Points, in no order, along strands that fork and pass close to each other.
Two points are linked if the straight distance between their rows is under 86.4. Some points are linked to none.
Q576: [ 14 -32  25  -9 -33  24 -12  25 -20  12  24  11   7  10 -26  27  11 -29
  18 -69  10]
Q912: [ 12 -10  20 -21 -20  31 -36  29 -26  12  54  -9   1 -19 -27 -41   6  -6
   6 -53  -2]
Q630: [ 31  17  28 -26  15  26 -15   8  -5  12  49  50  45 -30   6  20 -46  -9
   7 -75  -6]
Q490: [-31   5  16 -37 -26  -6 -32 -23  24  20 -12  27  29  19 -42  -5 -37 -23
  -7  13  41]
Q319: [ 14  30  15 -13  52  17  18 -11  14  -4  65  40  47  18  -3  -3  18 -10
 -18   1 -18]
Q36: [ 54 -11  17  41  48   4  14 -27   6  -2 -15  -5 -16  13  21   3  34  -3
 -17  43  -9]
Q873: [ -6  20 -21  46   7  49  10  -1 -28  -7 -40   5  18 -36  -1  -6  -8 -39
  34 -40 -32]
Q526: [-46 -14 -33 -10 -44 -20  -6   4  -2 -28 -26   7   7  16  -5   8 -14   6
  -2   2  54]
Q991: [ -4  15 -22  -1  -3  32   3   8 -27  -4  17 -29 -13  27  -6 -26  87  16
  10   1  -1]
Q872: [ 28 -19   0  12   2 -35  -8 -29  31  -8 -37  11 -17 -17   9  18 -47  19
 -21  45  28]
Q28: [ 43 -37  51 -26  -1  53  -9  35  20   7  13  34  15 -10 -49  11 -57 -15
  20 -23  16]
Q65: [ 18 -34  18  10 -24 -19  -1 -15 -15 -10  23  11  15   3 -24  40  -9  23
 -37   4  37]
Q600: [-17  -6  -5  21   9 -14  14 -11   6 -12 -49  17   3 -28  31  -2 -35 -12
 -16  11 -10]
Q513: [-51  17 -25 -18  13  14  22  -1  31 -11  -2  22  30  36  -8   0   3 -40
  25  19  -5]
Q496: [  8   7  15  31  -6 -39 -42 -25 -21   9 -47  20 -21 -28  22 -45   1  28
 -31   7  41]
Q433: [ -9   3  -9   5 -28 -16 -20  38  37   9 -47 -39 -51   6  16 -14   2 -18
  30  25  24]
Q415: [ -8  65  24  -9   2  13 -10   8  -9  29  44 -16  51 -30  -4 -18   5 -31
   3 -36 -35]
Q620: [-25  20 -18 -10  56 -26  21 -46  15   2  -3  39 -24  18  32 -12  16  38
 -27  33 -22]
Q967: [ 46 -34 -24 -28 -11  -7  -8  -9   0  -2  38  38  17   6   7  63  15  19
  48 -65  -6]
Q541: [  3 -47  20   2 -47  10 -25   5 -49  14  26  12   8  28 -41  25  12   0
   7 -49  51]
Q695: [-24  30 -27 -28  20 -34   8 -24  17   4   4 -12  -5 -23  26  -9 -32  32
   0  24 -32]
Q730: [-65  -7  -9 -31 -16 -23  -8   5  18  11 -22  15 -28  49   2 -14  14 -22
  -1   6  34]
Q845: [ 35  51 -45 -11   0  22 -10   2   0  -4  59 -16  11 -17 -23  11  21  27
  54 -30 -29]
Q987: [  0 -16 -10  -7 -30   6  -9 -12 -17 -26   6  27  32 -16 -30  45 -44   2
   4 -43  25]
Q595: [-42 -31  30 -14 -18   2  -8   7 -34  10  17  34  31 -15 -20 -46 -35  -8
 -29 -25   5]
Q291: [ 21  -9  15 -20  -2  23 -11 -16 -13 -14  21  42  44 -34 -19  28 -68   0
   5 -57  -2]
Q26: [ 41 -42  26  10  19  30  12 -23   8 -21  -6  34  18 -13 -28  29 -40 -17
  -7 -10  -7]
Q252: [ 46 -24  -5  19 -19   0 -27 -30   8 -18 -34  -7 -12 -17 -22  24 -38  14
   0  27  50]
Q27: [  4   0 -24   7  22  41  -3 -23 -38 -18 -11   6 -10  33  -4 -30  73  16
   5  -2  12]
Q322: [ 47 -28  20  12 -23  -9 -32  -9 -26  10  -3 -41 -25   7 -17   6  17  29
 -20  20  40]
Q221: [ 41  -3  36  14  -7  29  -2  28   7  30  23 -22   5  33 -17  52  38 -46
  29 -31 -12]
Q903: [-21  -3  -5  -5  11 -38  14  19  39 -11 -25  -2 -49  62  39  26  25  13
  11  36  32]
Q796: [  4  16 -34   0 -25  23  -7  12   0 -26   2 -24  13 -30 -16  28 -16 -14
  31 -29  -8]
Q939: [-15  -5 -28  27  -8   6  10  25 -18 -41 -34  -9 -15  10  28  -9  43  -1
  10  -4  26]
Q183: [ 17  18  -1   8  30 -37 -12 -28  10   9 -26   7 -45 -17  38 -30  19  50
 -31  30  -1]
Q745: [ -9 -41  33  -6 -24 -20  35  45  13  -7  39 -13  11  -5  -1  23 -12  -5
 -33   7 -14]
Q855: [ 58 -49  25 -26  27  24 -15 -20  -7 -14  52  11  -5   8 -30 -26 -21  31
 -11  17  12]
Q211: [-15  60 -13  -1   9  28   5  13 -16  13  45  -3  43 -10 -13 -40   3 -21
  32 -20 -34]
Q32: [-26  20   0  20 -40 -44 -20  14 -13  -6 -56  -8   8 -42  34  -3 -35   5
 -11 -15  30]
Q963: [-73  40  -8   3  24 -22   6  -6  -2  23 -32  27 -19  26  43 -30  27 -21
  -5  -9  -5]
Q39: [ -1 -37  27  -4   9 -41  16  13  35  24   0 -14 -54  35  18  21  -8   6
 -21  45  -1]
Q97: [ 25   5 -10 -45  -8   9 -18  -2  23 -27  54   2  27  -9 -28  15 -38  14
   4  -9  17]
Q710: [-30 -47  31 -11 -18   1  30  54   9  10  21  -4  -2  -6  -6 -18 -18 -21
 -13   2 -27]
Q681: [ 44 -42  30 -13   4   5   0   2 -39  -2  49 -22  -5  32 -12  15  30  39
 -25  -6   5]
Q746: [  1   0  -7 -36 -16 -31 -10 -19  18 -18  34   5  27 -15 -20  14 -47  30
 -24  17  16]
Q329: [ 37 -18  29  18  16 -23  -8 -48  -3   8  -4  17  -2 -12  -4   2   0  14
 -57  26  14]
Q859: [-25 -37  45   4   6  -2  41  40  31  23 -12  13  -2 -10   2   5 -27 -32
 -19  14 -45]
Q477: [ 20  27  -5 -18 -28   0 -35 -21 -32   3  21 -14  -3  -8 -19   4  57  32
 -24 -40  20]
Q752: [  4   8  19  20 -48  -4 -25  16  -9   5 -32 -16   0   5 -10  30  28 -39
 -12 -28  47]
Q246: [ -6   7  -7   7 -11 -50  -9  26  16  15 -10 -37 -65 -25  36 -18   1  39
 -11  19 -12]
Q644: [ -9   0  -9  22  27  48  11 -12   6   1 -28  21  12  14 -17 -24  11 -50
  23  12 -16]
Q599: [-49 -13 -15 -26 -14 -12  10 -14  12 -14 -46  25  22 -10   1  10 -83  -4
   6  12  10]
Q68: [  9   1  16  -8 -21  19 -42  -7 -29  21  12 -10   2 -22 -32 -44  14 -18
 -12 -33   4]
Q623: [ 17  -8 -12  15  28  13  32  -4  29 -28  -5  -7   8  39   4  46  14 -19
  14  39   4]
Q582: [ 36 -51  -8  17  21  39   4  -8 -28 -31 -15 -18 -20  37  -3  11  15   0
  17  10  17]
Q742: [ 41   2 -21   5  19  48   9   9 -11  15  39   0  -1  53 -25  17  44 -15
  74 -24 -13]
Q228: [ 16  -8 -39  -4  -8  32   7   9   3 -28  23  -8   6  11 -19  43  11  -9
  51 -36  -2]
Q108: [-21  21 -17  37   2   1  32  35 -13  25  15 -23 -13   5   8 -42  50 -15
   9  20 -38]
Q308: [ 51  16  -4  13   9   4  14   0  28  -9  38 -30   8  -7 -12  50  14   0
   8  15 -20]
Q840: [-31  57 -32  11  17   3  37   4 -14  22  26   0  28  -2   4 -51  -1  -4
  28  18 -55]
Q33: [-37  51 -13 -37  19 -25  -8 -55  -5  21 -29 -12   5 -22  44 -23 -41  11
  18  11 -15]
Q550: [-24  33  -4   4  10 -44  -2 -12  28  -3 -46  18  -2  -1  44  17 -13  -7
 -15  12  15]
Q615: [-19  73 -34  17   8  -4   1 -20  -9   0 -39 -23  27 -33  35 -11  -5 -10
  25   2 -15]
Q883: [ 18 -34  -4  16   8 -17  17 -23  -6 -46 -24  28   5  26  12  43   3  21
 -27  22  53]
Q475: [  2  28 -16  28  57 -12  27 -28  12  24  -8  22 -33  20  26 -31  37  22
  -1  48 -32]
Q389: [ 48  -8  20  21  35 -18  -7 -36  -1  -4 -21   2 -26   3  23  -9  37  34
 -43  35  11]
Q518: [ 56  35 -30   7   6  20   2   4  21  -2  53 -40  -1  -5 -27  27  21  16
  43  13 -23]
Q166: [-34  16  26  -6 -24 -18  -2  27  18  40 -21 -20   2 -33   6 -11 -25 -31
 -14  -6 -32]
Q680: [ 15 -14 -11  16   7 -26  15   1  -1 -55 -35   6 -10  28  36  26  29  47
 -14  26  43]
Q369: [-14  65 -45 -12  24 -16  -2 -30  19  13  -2 -16  -2 -10  16 -22   8  26
  16  39 -27]
Q504: [ 32 -24  24 -23  10  38 -30 -26  21   6  -2   1  -2  40 -45 -11   3 -36
  11  20  27]
Q814: [  5 -15 -21  43  17  22  41  27 -35 -40 -10 -16  -7  35  30  18  63  10
  10   5   7]
Q768: [-54  24  12 -14  31 -34  40  -9   9  24  18  16  17  -6  41   2 -32  -5
 -16   4 -54]
Q870: [ 25 -45  47  23  -1  28 -14  -7 -42  15 -21  -1 -11  35 -14  -9  32 -36
 -20 -16  25]
Q863: [ 29 -37   2  14 -44  17 -29 -11  -3  -2 -26  -5  -4 -25 -50  19 -54   8
  13   5  40]
Q323: [ 17 -45  38 -25  -8  51  -3  51  10   2  27  -3   3   5 -38 -21 -24 -26
  21  -8   1]
Q24: [ 18 -54  35 -13  -7 -28  -6 -11  19  16  27   2 -16  -2 -23 -13 -41  25
 -24  44  10]
Q232: [ 54 -19  15  19  17  40  19  40 -11  11  65 -22  -5   1 -14  11  18  -4
  38 -20 -39]
Q851: [ 19 -43 -17  35  15  35  11  -8 -13 -47 -51  11 -16  14  11   3   0 -17
  19   6  26]
Q8: [-10 -43  -5  16 -39  30  12  45  -9 -16 -39 -24 -11 -30 -19  -1 -26 -25
  17 -11  -4]
Q797: [-18  27 -20   0  20  31 -11 -28 -17  -5  -7  12  23  -1 -10 -32  22 -29
   7 -17  -9]
Q127: [ 16 -62  23 -31  13   6  -7 -14  18   3  21  14 -11  20 -31 -35 -37   4
  -5  42  10]
Q257: [ 10  -5 -11   6  11  35  26   8  12 -23  22   8  23  29 -17  43  15 -31
  29 -11  -3]
Q542: [  0  47   4 -30  -7 -15 -37 -30  38  29 -28 -24  12 -29  -7 -10 -43 -17
   5  22 -10]
Q364: [  4   7  43 -42  -9  47 -12  43  27  11  10  30  40  -8 -46   7 -45 -37
  18 -32  18]
Q162: [-13  -2  29   2 -43 -14  -3  24   0  16 -14 -15  17 -49 -13   3 -40 -16
 -23 -12 -14]
Q565: [ 48 -30  37   4 -32  15 -39   8 -22  27  -2 -51 -23  16 -32   6  13 -16
   1  -6  29]
Q685: [ 23  40 -22  13   0 -15   0 -20  -8 -25   5 -16  17 -42  16  39  11  28
 -26 -13 -14]
Q932: [ 15 -19 -30  13  28  18  24  -1   0 -17  25 -17 -11 -20  -2 -34  -3  20
  15  32 -42]
Q231: [  0  45  29 -21  17  32  19   2   6   2  16  16  73 -35   0  22 -55 -27
  19 -34 -33]
Q54: [ -2   3 -24   3  -5  12  -9  13 -18 -42 -37 -14 -13  49  19   5  69  15
  13   3  57]
Q749: [ 50  15   2  26  11  31   0  -2   1  28  14  -6   0  32 -15  47  47 -37
  53 -32 -16]
Q448: [-22   5  37 -42   1   5   2   4  31  23 -19  19  36 -24 -17  -9 -72 -22
   0   8 -21]
Q148: [  5  29 -26  -3  21 -18 -18 -45  -5 -21 -31   9  -3 -20  26 -18  15  47
 -29  18   9]
Q568: [ 67 -63  51  -5   7  38  -7   1   2   5  18  15   1  10 -38  25 -44  -4
  10  -9   8]
Q154: [  7  15  16  35   4   5  18  13 -11   5   9 -10  10  10   9  26  58 -37
 -21 -15  -8]
Q841: [ 17   4 -47  50  11  54  12  -6 -24 -20 -26   7  -6 -17  -4   1   8 -21
  51 -27 -16]
Q847: [ 32  33  -5  -6  22 -17   1 -45  -3 -20  28   6  27 -31   6  31  11  37
 -50  -5 -18]
Q344: [-23  13  15 -21   7  30 -28 -12 -24  21   5   7  21 -19 -19 -70  -3 -36
  -3 -25 -18]
Q908: [-19  29 -23  19   3   4  29  27 -11  14  10 -23 -14  32  11 -25  85   9
   8  27 -12]
Q902: [ -2  31 -19 -30  10  -1 -15 -41  -7  -6   0   5  -7  -7   9 -32  48  69
 -40  23 -10]
Q292: [ -5  44 -19  13 -22 -12 -19  -4   5 -14 -52 -25  17 -45  24  17 -29 -10
   7  -8   9]
Q385: [ -3   9 -12  32  21  46  23  10  -6  15  10   9   5  28 -26 -47  30 -43
  37  16 -28]
Q251: [-57 -13  31  10 -32 -35 -21   6 -18  51 -49  23 -18 -20   4 -31 -50  -4
 -18  -9  16]
Q419: [-28 -33 -26 -23   5   1  13  -7  -2 -27  10  12   0   3  -3 -24 -18  15
  -8  15  -6]
Q972: [-42 -19  -1 -24 -22 -16   0  36   0  20  17 -29 -35  26   1 -34  38   0
  -7  13   0]
Q442: [ 21  33   6  -5  -7 -15 -29 -23 -23  14  17 -22   3 -36  -5 -22  40  24
 -46 -15  -9]
Q399: [ 45 -47  17  22   8  -3  -1 -27 -31 -25 -17   5   1  51  -2  48   7  22
 -22  15  55]
Q669: [-19  23  16 -12 -35  -6 -26  -7  14  10 -22   4  27   7 -25  18   3 -42
 -21 -14  32]
Q76: [ 13 -39 -10  -4 -33   0 -26 -24 -50  -5  14  28   2  29 -27  41  20  22
   9 -52  56]
Q848: [-38 -41  18  32 -32  -9 -11   4 -37  16 -44  26  -5 -18  -4 -37 -19  -9
 -25  -8  31]
Q478: [ 20 -29  44   0   4  24  -8 -11   1  12  -3   9   7  30 -28   6  14 -45
 -14  -1  19]
Q456: [ 46   1 -31 -16  -3   1 -18 -25 -10  -7  38  14   3 -23  -3  42  13  32
  28 -58 -17]
Q305: [ 45   9  -8 -38  10  33 -18  14  37 -10  60  20  19   6 -18  35 -23  -6
  45 -35  15]
Q538: [-24  25 -24 -52  -3   2 -18  -9  19 -10  31  -2  16  23 -18 -22  24   8
   0  13  10]
Q890: [  4   7 -17  23  10  46  26  21 -22   4  41  -2   9  42 -26 -14  54 -24
  43 -10 -18]
Q982: [-10 -32 -22  30 -31  -4   4  31  -9 -30 -52 -17 -23 -45  22 -20 -38   5
   9   1   8]
Q177: [-23   5  -6  44  30  -2  23   5   2  12 -43  12 -17 -19  37 -31  -7 -20
   3  15 -38]
Q655: [-67  -8 -21 -20   3  -6  42  28  27 -17  10  17  21  19  10   9 -24 -25
  12  11 -22]
Q816: [ 35   2  22   7 -12 -10   3   3  23  -1  13 -21   9 -15 -11  46  -2 -16
 -23   5  -4]
Q472: [-10  40  18  -3  -3   0  23  -1   5   3  -5 -13  60 -47  14  32 -47 -22
  -2 -16 -38]
Q142: [-14  43  26 -40  17  30  -4  -7  19  13  -3  14  65 -21 -12  -8 -55 -37
  21 -10 -18]
Q14: [-29  25  14   8   3 -36 -14   1  18  38 -45 -10 -54 -32  35 -17 -56   2
   1  -2 -22]
Q679: [ 12  23   1  -4  38  -8  23 -28  17 -13  36  20  39  -9   7  16  -1   6
 -30  17 -34]
Q55: [ 45  -6   2  46  36  17   6   0   8   2 -35 -27 -28  28  20 -11  34 -13
  24  52   1]
Q821: [ 20  -9 -12  30 -12  34  26  49 -10  -6  38 -38  -3 -24 -15   3   8 -11
  38 -15 -45]
Q564: [ -9  49   3 -15 -29 -38 -25  -4  -6  18   9 -35  17 -32  10  -2  23   9
 -43 -12  -5]
Q766: [-45   4 -45  -9 -23 -41  -3   3   5 -38 -40  10  -8  -3  30   5 -27  34
   5   8  41]
Q984: [ 24 -46  54  37 -19  25  -3  12 -25  19 -41   2 -11 -18 -20   1  -2 -32
 -23 -19   7]
Q126: [-37 -53  27   6 -37   0  -1  13 -16  13 -17  29  13 -19 -34 -16 -57  -1
 -13   3  21]
Q635: [ 60  13  -4 -14  17  25   0  23  29  -1  68  19  17 -23  -2  43 -29   6
  42 -42 -22]
Q658: [-22  61 -23 -11 -27 -26 -24   5  12   8 -13 -36   1  -9  13  -3  43   1
 -10   0  13]
Q189: [ 20 -12  40  35  -3  24   2   1 -18  11 -40  19  14 -38 -14  21 -10 -39
 -23 -41 -17]
Q907: [-31  19 -42 -41 -21 -27 -38 -18  12   2 -22 -14 -37   1   0 -34 -10  42
   5  22  29]
Q404: [-39 -18  11  -4 -31 -39  19  14  -2 -10   2  13  14  28   9  31  18  -7
 -42   0  33]
Q708: [ 18   9 -48  32  24  35  32  -1 -28 -18  31  -9  -1 -19 -12 -33  16  26
  29   9 -46]
Q609: [ 47 -14  30   8 -24  25 -19  26   5  21   0 -54 -15  11 -25  28  20 -35
  18  -9   1]
Q589: [ 41 -29  -3  -1  -8 -17 -10   1 -11 -12  -9 -43 -39   9  11  -2  21  55
 -16  42  25]
Q524: [-43 -22  33  30 -12 -47  -6  12   2  28 -44  36 -54   5  24  -6 -44  10
 -18  -2  29]
Q580: [ 22 -23  -1   8 -20 -45  -7   7   3   2  -7 -30 -43 -29  16  -8  -6  49
 -28  34  10]
Q224: [-14  -9 -31 -13 -32  26   0   8  -1 -38 -18   1  27 -23 -24  35 -49 -15
  27 -35   7]
Q763: [ 51  -2  16  -1  18  28 -18 -16   0   8  34 -10  -6  -8 -24  -6  19 -12
   3  -7 -16]
Q561: [ 20 -20   7  17  23   7  19   0 -36 -21  -8 -13 -10  45  31  12  70  32
 -27  18  13]
Q971: [-49  32  12  -1  -2 -28 -25   7  25  31 -55   6 -64  11  24 -17 -33 -18
  12 -12  13]
Q207: [  1 -42  33  -9   0 -48  16  -8  37  20  12  13 -19  20   0  25 -30  12
 -40  42   7]
Q85: [-62  26  -1 -36  12 -22 -16 -31  15  33 -16  29  -6  37  11 -29  11 -26
 -13   2   7]
Q724: [  9 -16  23  19 -12 -41  -5 -33 -20   5  17  23  26 -29 -10  19 -28  33
 -61  10  23]
Q363: [ 31 -26 -29  12  33  51  17  -9 -40 -24  17 -10 -15  43  -8  -5  53  29
  28   5 -10]
Q905: [-10   3   7 -20   9  15  12  26  17  -9  37   1  33 -27  -2 -22 -41 -10
   6  -3 -36]
Q458: [-36  19 -10   2   3  -3  33  35   8  14  27 -16  20 -22  10 -25 -17 -14
  16  11 -58]
Q662: [ 32 -29  45  -7 -16   2  17  42  21   3  41 -33   9   6 -16  40  -8 -16
 -11   7  -7]
Q348: [-30  -4   4  13  27 -33  11  -4  13  15 -22  10 -72 -14  37  -9 -55  20
  -9   4 -25]
Q603: [ -5 -52  -2  -4 -52  20   3  44  -7 -20 -12 -33 -12   6 -27  12 -23 -17
  21   0  25]
Q809: [-48  17  32 -13  21 -13  18 -13   3  20   2  32  41   5  18 -13  -9 -35
 -33 -10 -29]
Q90: [ 11 -22  22  48  19   1  11  31   2   3 -49 -17 -33  32  39 -18  37 -22
  15  30   8]
Q171: [-26  -2   0  46   8   7  24  29 -14  22 -19 -10 -22 -18  23 -47  21 -31
   4   9 -43]
Q161: [  7   3  29  25 -16  -7  -6  18   3  15 -25 -25 -13  13  11  11  48 -36
 -22   1  21]
Q875: [  6  55   7  -7 -10   8 -18  15  -2  21  50 -11  33 -11 -13  19  36 -27
   7 -56 -18]
Q751: [  5  15 -36  11  -9   2   0   0 -13 -28   1 -28   3 -35   5   7   8  18
  -2 -12 -12]
Q522: [-44 -28   1 -11 -18 -30  -5  17  -2  19 -14   0 -51  24  10 -33   5   3
 -13   8  18]
Q527: [ -1  -3 -23  -8   9 -13  22   9  49 -16 -14 -21 -16  43  11  41  10  -7
  18  54  17]
Q278: [-46 -23   9 -35 -11 -19  18  44  12  10  50 -12 -14  17   2 -33  12   2
 -12   8 -21]
Q877: [-59  37 -18  14  -2 -36   9  27  14  -6 -55  -6 -21 -12  62  -1 -37  -1
  31 -12  -6]
Q431: [ 20  23 -28   5   4  24 -27 -10  14   2 -15 -36 -21   8 -15 -24  36 -15
  32  28  12]
Q366: [ 43   1 -26   3 -12 -10 -13 -31 -25 -22  17   4   4 -38  -2  49  -2  43
 -11 -48  -2]
Q937: [-66  19   5 -16  25 -47  26  -8  -2  26  16  17 -23   7  39  -7  -8  14
 -34 -10 -34]
Q666: [ 11 -30  11 -15 -12  24   0  26 -26 -12  54   5   7   1 -17   2  11  -5
   7 -54  -2]
Q375: [-35  42  -6 -29  -2 -24 -34 -19  46  37 -42  -6 -27   7   6  -9 -30 -21
  14  15   6]
Q6: [ 28 -13 -33  48  27  38  15 -18 -11 -46 -40  15  -5 -18  12  15  -9 -10
  24  -4  -2]
Q4: [-28 -38  15  -2  37 -22  36   7  14  18  24  18 -44  20  21 -20   2   7
 -22  24 -42]
Q720: [ 33  11 -31  29  10  43 -15  -4 -11 -10 -20 -33 -23  26  -8  -1  47 -18
  49   4  17]
Q159: [ -4  38 -15  -9  40  25  24 -13  -5 -10  61  34  38  27 -11 -18  50  10
  -3   3 -21]
Q408: [ 13  31 -19   6   2  -7   3   9  13 -37 -27 -13 -14  32  37  17  71  50
   2  26  35]
Q435: [-35  -4  12 -19 -24 -21 -15 -33  -1  17 -38  22  36 -24 -14   4 -91  11
  -3  12  22]
Q996: [ 43 -24  30 -13  -5  20 -13  24  -1  27  29  51  23 -32  -2  29 -26 -13
  29 -83 -19]
Q718: [  1 -33 -25  24   2  18  17  18  -4 -21 -13 -23 -21 -44   9 -28 -27   3
  14  19 -36]
Q813: [ -3  77 -15  50  11   7  15  -9   2   9 -45   0  36 -21  21  11   1 -39
  23   1 -17]
Q676: [-26  -9  -2 -12  43 -32  20 -23  13   9   6  26 -63  28  28 -11  11  42
 -33  23 -17]
Q137: [  7 -59  22  -5  27 -13  27   9  10   8  14 -12 -32  36  13 -12   8   5
 -17  46 -19]
Q802: [ 18 -30 -21   6 -35  12 -29 -14 -36 -18  -3 -12 -13 -36 -30 -10 -26  23
   2 -20  25]
Q187: [-24 -34  25  21 -12 -45  -2  20  -1  11 -34   8 -55  24  32 -15   4  13
 -16  12  37]
Q122: [ 19  -2  27 -31  17  17 -19 -27   6  -6  44  47  35  32 -29  12   8 -18
 -18 -29  29]
Q463: [ 31 -15 -20 -18  -2  10 -32 -57 -29 -10  10  44   7  13 -23  30  20  21
   6 -52  30]
Q409: [-10   8   1  -5   3 -23 -42 -42  -4  28 -48  10 -19 -29   9 -48 -36   5
 -16  12  11]
Q944: [-30  19   0   3 -12 -52  -1  -4  27 -14 -35  25   8  27  29  32   9  -7
 -29   9  51]
Q514: [ 19   7 -11  24  47  42  30   1 -27  -7  58  22  22 -20  -8 -45   0   6
  14  -9 -54]
Q499: [-19  -6  23   6  23 -35 -15 -51 -13  31 -34  39 -11 -20  21 -36 -41   6
 -42   7  -5]
Q332: [ -9  44   6 -23 -22 -11 -13 -14  19   7 -31 -25  41 -42   1  23 -53 -18
   4   1 -10]
Q121: [-22  27 -28 -27  38  17  30   4  17 -10  62  22  31  27  -9 -40  17  17
  16  28 -24]
Q333: [ 37 -10  17  -1   8   5   0 -22 -34  -4  21  -9  -8  18   0   6  71  45
 -46  -2   4]
Q362: [-29 -29   7  -9  -5 -31  24  16   6 -13 -11  -2 -14  66  27  26  38   0
 -21  25  36]
Q424: [  3  -9 -13 -24  -6 -32  -6 -30  42 -11 -10  10   8  -5 -11  26 -59  15
 -12  42  20]
Q107: [ 15 -14   7   1  14  27  20   1  19 -21   8  12  27 -31 -15  13 -47 -15
   3  -3 -31]
Q244: [  0 -12  -5 -22  17   1  25 -11   6 -43  46  23  29  15  -6  32   7  12
 -23   2   1]
Q897: [-16  25 -16  35   9   0  35  10  -9 -19   3   6  22   1  19  27  37 -19
 -14 -10 -15]
Q392: [-42 -10 -16 -27 -53 -20 -30  -2  16  10 -19   1   2   4 -31  -8 -43   1
   8  17  42]
Q812: [-22 -37   5  -9 -59 -17 -15  32   9  16 -15 -26 -20  -7 -28  -9 -32  -4
   6  19  29]
Q466: [  7 -39  40  28   5   9  20  21  11  13 -43   1 -15 -12   2   0  -8 -35
 -15  18 -18]
Q922: [-25   5 -20 -17  21 -46   5 -23  11   4  -6  -1 -48 -21  35  -6 -54  48
 -15  17 -23]
Q106: [ 25 -18  11  52   2  15  37  37 -10   5  22 -36  -8 -26   7   3  23 -14
   0   6 -50]
Q342: [  8 -59  29 -20  16  38   5  22   4   1  26  -6 -10  30 -23 -44  -7 -21
  13  27  -7]
Q84: [-50  22  26   7 -15 -19  12  33  33  40 -37   1  -2   5  13  10   2 -53
  -9   3 -17]
Q352: [ 31  42 -14 -12  14  24  -7  16  -9   6  75   6  31 -37   1   3 -12  13
  36 -56 -37]
Q785: [  7 -40  -6 -19  -7   2  22  -1 -17 -43  33   7  12  32 -15  40  10  25
 -14  -3  27]
Q105: [-15  -2  27 -37 -24  26 -14  28  28  13 -20   8  30 -18 -48  -9 -48 -34
  12  -4   1]
Q47: [ 31 -39 -26 -13 -14  20 -34 -43 -36 -24  18  23  -3  -6 -41   2 -25  40
  18 -32  34]
Q753: [  3  -3  -7  19 -13 -27   9  43  32  14 -16 -52 -53 -15  26  -2   7   5
  13  36 -15]
Q451: [-62  47 -29   5  29 -15  28  -7  -5  28  -8   7  -9  11  33 -36  -4  -4
  22  11 -40]
Q330: [ 43 -11  30 -28  -8   2 -25  -5   1   6  64  34  20  19 -26  37  -2   7
  -4 -45  32]
Q420: [ 54 -48  14  18  24  37   8  26 -42  16  37 -23 -12  43   2  23  32  -2
  43 -34 -32]
Q474: [-42   4 -12 -12  -8 -52  18   6 -11  -2   7   0 -12 -13  38  -3  10  40
 -43   0 -14]
Q501: [ 11 -11  19  48   0 -38   0  45  11 -35 -53 -13 -32   5  53 -13  27   8
  20   9  21]
Q225: [-16   7 -43 -40 -12  -6 -16   3  23  -1   2 -38 -41  12  -6 -29  28  38
  16  38   6]
Q204: [  7  62 -11  37  33 -22   3  -4  17   9 -33   8 -28  12  42 -34  65  26
   8  34  -5]
Q719: [-14   2  22  30 -42 -18  -9   5 -21   5 -49   8  29 -45   1  22 -50  -7
 -26 -17  20]
Q135: [-62  -2  18 -28  -7 -20   1 -15 -27  12   1  29  37  -4   9 -35 -28 -15
 -30 -20  -3]
Q31: [ -8  77 -46 -22  24   9  -8 -34  17   5  16  -8  29   4 -15 -27  17  10
  27  32 -18]
Q957: [ 20  48 -53  44   7   8  48  12 -19  -4  31 -15   7 -10  -7 -18  25  25
  22  23 -46]
Q180: [-59  27 -40   0 -14 -41  15  30  14 -27 -32  -9 -11   3  54  10  -4  10
  16  -1  11]
Q480: [-42  29 -40 -35  -6   1   3  -9  16 -33   9   1  38  17  -7  14  -2 -11
   9  -1  12]
Q964: [ 33  25 -26 -22  22  -3 -10 -36  44 -13  11 -19  -3   4 -16   9  13  23
   1  53  -2]
Q160: [  6  34  -3 -13 -24   7 -25   3 -19   9  32 -22   4   6 -17  10  71  -7
  -5 -46   6]
Q940: [-46  46 -28 -47  -3 -29 -34 -38  -6  19 -27 -18 -11 -11  22 -41 -20  23
   8   4   4]
Q421: [-47  10  27  -2 -30 -44 -30 -29  -5  48 -30  23  21 -17  -7  -3 -56   4
 -27  10  32]
Q947: [ -1  22  11  33   9  33  13  -1 -14   4 -19  15  33 -26  -5  15   1 -45
   1 -39 -34]
Q854: [ 31  13  -7 -16  20  20  -5 -31  -8  -9  30 -10  -7   1 -11 -19  57  53
 -24  19 -15]
Q358: [  1  20  -8 -41   1   1 -26 -43  -6 -14  26  22  28  20 -28   1  26  15
 -26  -9  29]
Q407: [ 52 -61  22  -5  10  19   0  17 -47   0  45 -23  -7  47   0  35  18  24
   7 -32  -8]
Q295: [-31  20 -26 -48  15   3   6  14  33   6  52  -3   0  34 -13 -37  26  10
  22  35 -15]
Q881: [  5  -1 -15   4 -20   2 -31   4  13  -3 -41 -29 -29   1  -1 -22  17 -14
  15  17  31]
Q571: [ 17   8   1  31  -5 -40 -23   7  -5 -34 -49   4 -18 -20  36 -22  18  32
  -9   2  36]
Q410: [-43   9 -19  16   4 -27  37  13 -17 -21   0   8  16 -10  39   8  22   4
 -33  -6 -17]

A fork is a point with three links, a tip a point with one. Leave the first point through the second and follow the links. Name the first fork or tip that comes.
Q410, Q474 => Q251
Q68, Q344 => Q720
Q126, Q595 => Q392
Q475, Q620 => Q127
Q908, Q108 => Q796

Follow the links from the first point to the second, and from the first to the third. Name the last point that the two ways share.
Q369, Q840, Q162 => Q332
Q766, Q957, Q937 => Q392
Q409, Q939, Q903 => Q389
Q903, Q902, Q295 => Q679
Q207, Q231, Q658 => Q28
Q295, Q54, Q420 => Q333
Q421, Q424, Q870 => Q710

A fork is a point with three links. Follow the links from the first point to the second and name the forks in between, in order.
Q232, Q291 => Q333, Q389, Q679, Q685, Q796
Q851, Q160 => Q984, Q710, Q522, Q840
Q496, Q883 => Q389, Q333
Q451, Q991 => Q522, Q710, Q984
Q159, Q987 => Q679, Q685, Q796
Q724, Q480 => Q679, Q538
Q996, Q456 => Q796, Q685
Q903, Q358 => Q796, Q685, Q679, Q538
Q36, Q903 => Q389, Q679, Q685, Q796
Q859, Q207 => Q710, Q522, Q840, Q28, Q127
